A landscape with many peaks, sampled at points; each row gives a point and its height.
A climber steps from a point to whichever of its 2 nearest points has the largest rise for the distance, and stops where none of them is higher. Distance is the straight distance between rows; heights are no part of it.
Z256 (h 4.8): 12 49 25 18 0 -53 -1 -27 22 -1 8 16 3 -20 -25 -1 -2 -7 2 21 -4
Z680 (h 52.5): 22 -20 -30 -4 62 21 20 33 -14 35 33 -33 37 4 66 60 -20 -28 -55 2 8
Z338 (h 48.2): -49 2 24 70 -45 3 10 -6 -36 -2 -23 0 15 7 15 -20 8 -17 32 -34 10
Z563 (h 58.0): 37 0 -17 4 42 5 32 10 -6 13 16 -9 23 0 36 63 -14 -20 -43 0 10
Z949 (h 52.0): -10 15 -14 2 -21 -1 4 22 5 24 1 -53 8 -86 39 1 -22 -48 -9 -3 5
Z448 (h 36.8): -17 -15 14 27 8 40 0 -22 -58 2 -59 -2 -5 52 -22 -36 -9 -27 56 -50 21
Z515 (h 68.5): 31 -13 -6 -26 61 10 -1 7 -1 32 17 -14 19 1 -7 17 -17 -26 -47 -8 10
Z564 (h 29.3): -18 1 5 20 -56 20 34 7 -3 -15 -2 -30 -38 -34 27 32 10 -26 -24 -8 28
Z728 (h 47.8): -47 5 6 12 -28 3 -16 5 -4 20 6 -56 11 -43 11 -14 4 -41 -10 -1 25
Z461 (h 44.3): -20 -10 10 -21 -35 -12 3 -10 -5 12 -9 -31 -35 -85 10 -21 -21 -17 7 -18
 16
Z358 (h 46.6): 22 10 -4 -25 -5 59 -2 17 -8 21 -17 -57 -33 -61 -4 18 -4 -61 -49 13 20
Z919 (h 44.4): -81 20 11 26 -49 -2 -31 -7 13 1 8 -36 -1 -24 -13 -12 37 -22 -8 34 15
Z329 (h 49.0): 14 -15 3 -25 50 50 -24 -5 -25 41 5 -50 -4 25 -39 -1 4 -52 -42 -5 23
Z940 (h 45.4): 26 0 -13 -28 36 52 -16 10 -24 35 -2 -63 -3 -27 -14 7 -13 -70 -49 6 16
Z849 (h 37.3): -18 -32 1 -40 0 -40 -20 -27 17 17 6 9 -22 -33 -26 -25 -18 30 -4 -4 6
Z858 (h 49.2): 5 5 10 -8 -33 2 6 -14 -30 -8 -31 -32 -20 -55 18 -14 -24 -28 25 -44 10
Z640 (h 61.1): 4 -13 21 30 28 -21 23 -18 -12 11 6 40 38 67 -5 -2 8 10 7 -35 11
Z658 (h 23.8): -54 -15 0 11 5 6 -51 -11 -13 -2 -21 21 16 44 -40 -50 20 42 55 10 -15
Z727 (h 47.9): -28 -44 24 13 2 -20 6 -27 -9 7 1 47 -2 60 -24 -17 8 36 17 -32 20
Z939 (h 24.3): -39 -11 35 21 -9 -42 -14 -55 -19 2 -17 23 1 0 -42 -26 -2 25 34 -3 4
Z844 (h 42.6): -34 -21 1 44 -34 7 22 2 -32 5 8 -8 10 6 44 2 3 -21 2 -47 26
Z400 (h 30.6): 11 18 -27 -13 -39 44 -7 35 18 -52 -14 10 -35 8 9 8 21 30 9 29 -19
Z357 (h 51.7): -26 34 -9 -16 -60 8 -11 14 44 -44 9 36 -52 19 -20 -7 24 40 4 70 -25
Z503 (h 32.5): 5 33 -22 43 1 -3 17 39 10 -6 16 -13 35 -22 56 47 4 -17 -19 19 -4
Z374 (h 34.2): -2 -35 -18 -38 15 -15 4 18 37 19 26 -1 0 -20 6 12 -3 26 -39 -4 5
Z729 (h 7.0): 0 43 16 59 -11 -20 17 -6 3 -6 4 11 33 19 8 9 15 -13 4 2 0
Z385 (h 38.4): -31 3 0 17 -10 25 -23 3 -3 -7 -10 -17 3 24 -16 -19 21 -3 8 5 2
Z409 (h 61.3): -1 37 -29 -19 -28 6 -7 39 51 -8 -1 -13 -17 -64 16 3 12 7 -13 44 -12
Z79 (h 34.6): -20 -12 0 18 13 43 -10 -9 -29 7 -10 -13 16 47 -3 -14 4 -30 19 -37 16
Z450 (h 39.6): -29 -38 8 26 -40 6 59 -6 -25 9 18 -10 -18 2 52 38 0 -16 -26 -54 52
Z648 (h 54.8): 1 -6 10 -22 43 30 -35 -17 5 31 1 -18 2 38 -63 -3 20 -23 -23 10 9
Z90 (h 1.0): 39 -10 7 -58 24 16 -10 -12 23 5 2 9 -39 19 -59 14 14 16 -37 18 3
Z798 (h 8.2): 2 32 -7 60 21 10 3 20 -18 2 8 0 71 41 27 6 19 -28 18 -1 -6
Z436 (h 36.1): -2 -50 -9 -66 26 7 -21 9 38 34 20 -2 -23 -10 -29 -8 5 40 -48 2 4
Z52 (h 40.7): -36 -15 21 -21 -30 -53 0 -33 13 4 -2 -12 -20 -71 -9 -22 -23 16 7 -6 11
Z855 (h 41.7): 30 -14 -11 10 10 10 30 9 -57 -1 -17 -12 18 -3 64 13 -43 -31 31 -50 -2
Z789 (h 34.7): 30 51 -23 12 14 27 -6 35 5 -11 -5 -32 24 -28 27 27 -3 -37 -12 23 -16
Z608 (h 28.9): 26 36 -41 -11 -6 29 -6 45 34 -32 4 16 -13 31 5 45 22 26 -18 48 -37
Z41 (h 26.6): -28 -9 4 10 -15 29 -21 -8 -5 -20 -25 32 -25 75 -50 -28 32 36 37 9 -16
Z891 (h 35.8): -5 -39 1 -41 18 -8 -20 -25 24 -9 3 44 -30 55 -51 -16 10 68 3 -5 -2
Z34 (h 46.8): -17 29 8 4 -48 20 4 -3 29 -32 -3 42 -37 70 -38 4 34 17 9 47 -20
Z666 (h 9.2): 31 22 -18 27 50 13 2 18 -23 14 10 -24 64 26 34 20 -4 -47 0 -5 -3
Z506 (h 47.2): 42 27 -22 -24 19 11 -16 24 -5 -39 -18 21 6 1 -5 -23 -7 40 47 15 -42
Z876 (h 12.2): -3 -28 -8 32 5 -20 8 28 -32 4 6 13 64 9 61 -28 -14 3 44 -33 -27
Z135 (h 44.2): 8 14 -15 -12 32 -20 -13 24 22 27 21 -32 46 -49 26 -3 -14 -24 -18 16 -10
Z657 (h 25.1): -3 -24 38 -13 -32 -8 29 -41 -3 -8 -4 9 -52 0 -31 24 -1 0 -19 -24 36
Z4 (h 22.4): -10 -10 35 1 -3 -32 8 -61 -11 0 -7 8 -19 3 -38 2 -11 0 5 -24 24
Z732 (h 60.0): -6 7 13 25 -29 11 10 -12 -34 -25 -37 -3 -9 -14 4 -26 -6 -8 45 -28 -1
Z528 (h 28.1): 3 -19 -1 -12 -49 48 45 13 -12 -21 -14 -19 -63 -9 33 55 12 -6 -30 -16 33
Z303 (h 40.6): 0 -67 -4 -30 38 -4 1 -20 8 18 16 34 2 58 -18 -10 0 53 1 -39 8
Z222 (h 41.0): -14 28 -23 0 18 -13 -45 29 23 12 18 -30 43 -42 17 -37 3 -8 9 27 -18
Z449 (h 54.2): 30 21 -30 -36 39 37 -49 27 11 -18 -6 -3 8 11 -28 -33 8 23 24 18 -36
Z557 (h 10.6): 25 -25 -17 29 37 6 16 26 -36 17 9 2 66 38 67 8 -21 -16 20 -26 -10
Z698 (h 64.1): 5 4 -11 -35 34 57 -46 4 1 -3 -13 -17 -11 28 -59 -20 19 -5 0 15 -15
Z762 (h 56.5): 5 20 -32 -16 -21 8 10 38 34 2 -13 -27 -7 -103 51 15 -18 -11 -5 22 -8
Z573 (h 26.8): -17 -47 21 -21 -45 25 37 -22 -4 -13 -7 -3 -71 15 1 37 16 4 -34 -23 47
Z58 (h 56.1): -8 53 -14 -14 -49 -14 -8 19 53 -29 3 21 -42 -40 -3 -5 14 35 -2 69 -28
Z918 (h 41.4): 43 -8 -4 -16 25 -37 7 -1 -3 -15 2 27 18 -13 11 -14 -27 29 25 -14 -19
Z709 (h 31.4): 5 17 13 20 -12 -2 1 -30 -5 -36 -25 61 -22 57 -43 -33 15 44 41 7 -26
Z803 (h 34.1): -28 -31 -2 -32 6 -34 -31 -14 27 -1 21 28 -10 12 -44 -36 9 67 12 11 -9
Z437 (h 18.6): -56 -19 9 1 -22 -22 -44 -30 -41 1 -23 -13 -2 -38 -17 -64 -24 15 68 -11
 -3
Z341 (h 42.5): -29 24 5 37 -27 15 -1 1 18 -19 4 22 0 64 -21 4 35 -1 0 28 -5
Z324 (h 62.4): 6 -39 10 -5 28 -8 -6 -20 -41 15 -19 5 27 38 5 -41 -31 -10 43 -51 -1
Z591 (h 1.9): 57 12 16 -55 22 -25 1 -28 37 -12 -2 30 -46 -4 -67 6 -3 37 -23 20 -15
Z837 (h 36.4): 2 -22 -3 -24 16 -49 -14 4 5 8 20 14 24 -33 17 -47 -34 27 36 -14 -21
Z833 (h 16.2): -22 -14 17 15 -23 -35 -6 -13 -44 -19 -22 13 -1 -39 21 -66 -31 21 73 -28
 -23
Z230 (h 33.8): 41 -22 15 -10 9 -19 69 -17 15 10 25 16 -23 4 10 74 -11 7 -61 -11 41
Z545 (h 46.7): -13 -32 5 28 12 28 -5 -2 -55 1 -38 19 24 59 4 -47 -10 7 67 -44 -8
Z922 (h 14.1): 3 -10 5 29 -16 -19 7 8 -58 -15 -27 14 32 -4 43 -47 -29 5 62 -40 -32
Z491 (h 48.0): 13 -12 -30 -16 42 -12 3 42 19 42 29 -36 42 -45 61 32 -25 -23 -47 10 0
Z285 (h 24.4): 57 58 -12 23 26 -1 13 9 24 -5 9 3 20 9 5 56 8 -19 -36 36 -15
Z67 (h 48.6): 25 -27 11 3 20 -25 14 -13 -49 19 -3 -6 36 3 40 -18 -44 -37 36 -51 -9
Z767 (h 21.2): -60 -12 6 8 9 -6 -56 -34 -29 15 -23 -11 30 8 -39 -57 1 4 51 6 -14
Z446 (h 26.1): 52 40 -4 43 39 -4 34 -1 4 2 9 14 35 58 12 65 8 -26 -21 11 -3
Z739 (h 48.9): -1 11 0 -12 -16 20 15 19 6 42 -6 -56 -23 -94 21 23 -13 -55 -45 8 31
Z139 (h 30.7): -27 16 -6 29 -43 0 11 25 20 -3 17 -14 5 -28 40 27 30 -17 -21 12 13
Z238 (h 31.6): 28 -7 -29 -21 35 -2 -3 34 30 3 27 16 16 10 20 31 13 37 -27 22 -17
Z283 (h 38.0): -16 -20 -3 -49 -10 12 -24 14 42 12 8 -8 -41 -19 -32 -6 23 18 -36 36 6
Z823 (h 3.3): 26 42 16 -21 5 -51 0 -31 38 -16 11 43 -16 -10 -45 -9 -10 34 6 32 -16
Z562 (h 28.0): -36 -21 24 30 -13 -58 -5 -26 -4 13 4 7 21 -13 -1 -26 -11 4 26 -20 9
Z76 (h 30.1): 50 14 14 17 29 -18 56 -24 11 5 26 29 6 41 7 74 3 -9 -49 -3 21
Z910 (h 59.0): 54 -17 -8 -53 61 16 -27 2 8 45 10 -27 -9 -32 -37 1 -16 -24 -61 13 -7
Z55 (h 37.7): 9 39 -24 17 -5 7 -15 29 -4 -22 -1 -9 34 -28 20 -17 4 0 25 13 -24
Z313 (h 36.6): 37 0 0 31 6 19 44 15 -35 -29 -18 12 9 9 45 34 -12 -1 14 -33 -1
Z451 (h 32.2): -22 -37 22 1 2 -94 1 -22 -10 15 19 27 32 -30 25 -50 -33 23 37 -31 -12
Z961 (h 38.7): 34 27 8 -14 8 -19 -5 -16 6 -43 -22 53 -19 18 -28 -37 -3 53 49 13 -33
Z456 (h 39.8): -48 1 2 -21 -33 22 -37 5 42 -3 11 -15 -35 7 -46 -2 39 -3 -34 60 1
Z999 (h 6.0): -13 66 21 51 -20 -37 6 -11 29 -4 26 3 17 1 -13 19 25 -28 -17 36 6
Z574 (h 41.8): -65 27 12 4 -71 4 -29 1 37 -16 2 -23 -43 -14 -30 6 33 -19 -23 69 0
Z286 (h 37.0): 10 -29 19 8 -9 -12 63 -25 -17 21 24 -8 -16 1 25 51 -17 -22 -40 -38 54
Z136 (h 26.7): 39 56 -15 -1 6 5 -9 11 30 -21 2 12 -4 2 -17 15 7 1 -14 44 -27
Z821 (h 49.1): 28 -19 4 3 23 -16 19 -6 -12 -6 3 32 7 32 9 8 -5 23 3 -28 6
Z411 (h 0.4): 10 -10 4 -31 -9 29 3 4 19 -17 10 23 -38 52 -32 23 28 26 -24 14 1
Z862 (h 32.9): 18 -2 -16 5 -19 27 23 20 -12 -39 -10 11 -25 5 26 22 11 18 6 -12 -7

For each start below, name the point where the climber stops.
Z79 -> Z409
Z608 -> Z324
Z446 -> Z732
Z562 -> Z640
Z591 -> Z698
Z557 -> Z698
Z803 -> Z732
Z658 -> Z698
Z573 -> Z515

Call two points neighbours if one is among the 2 nearest of the other. Go from one point of each pair to the other, from neighbour to neighbour, staying as high as possible. Name the lowest point that can't be avoided.
Z409 / Z640 -> Z285
Z698 / Z515 -> Z940
Z698 / Z324 -> Z79
Z640 / Z732 -> Z803
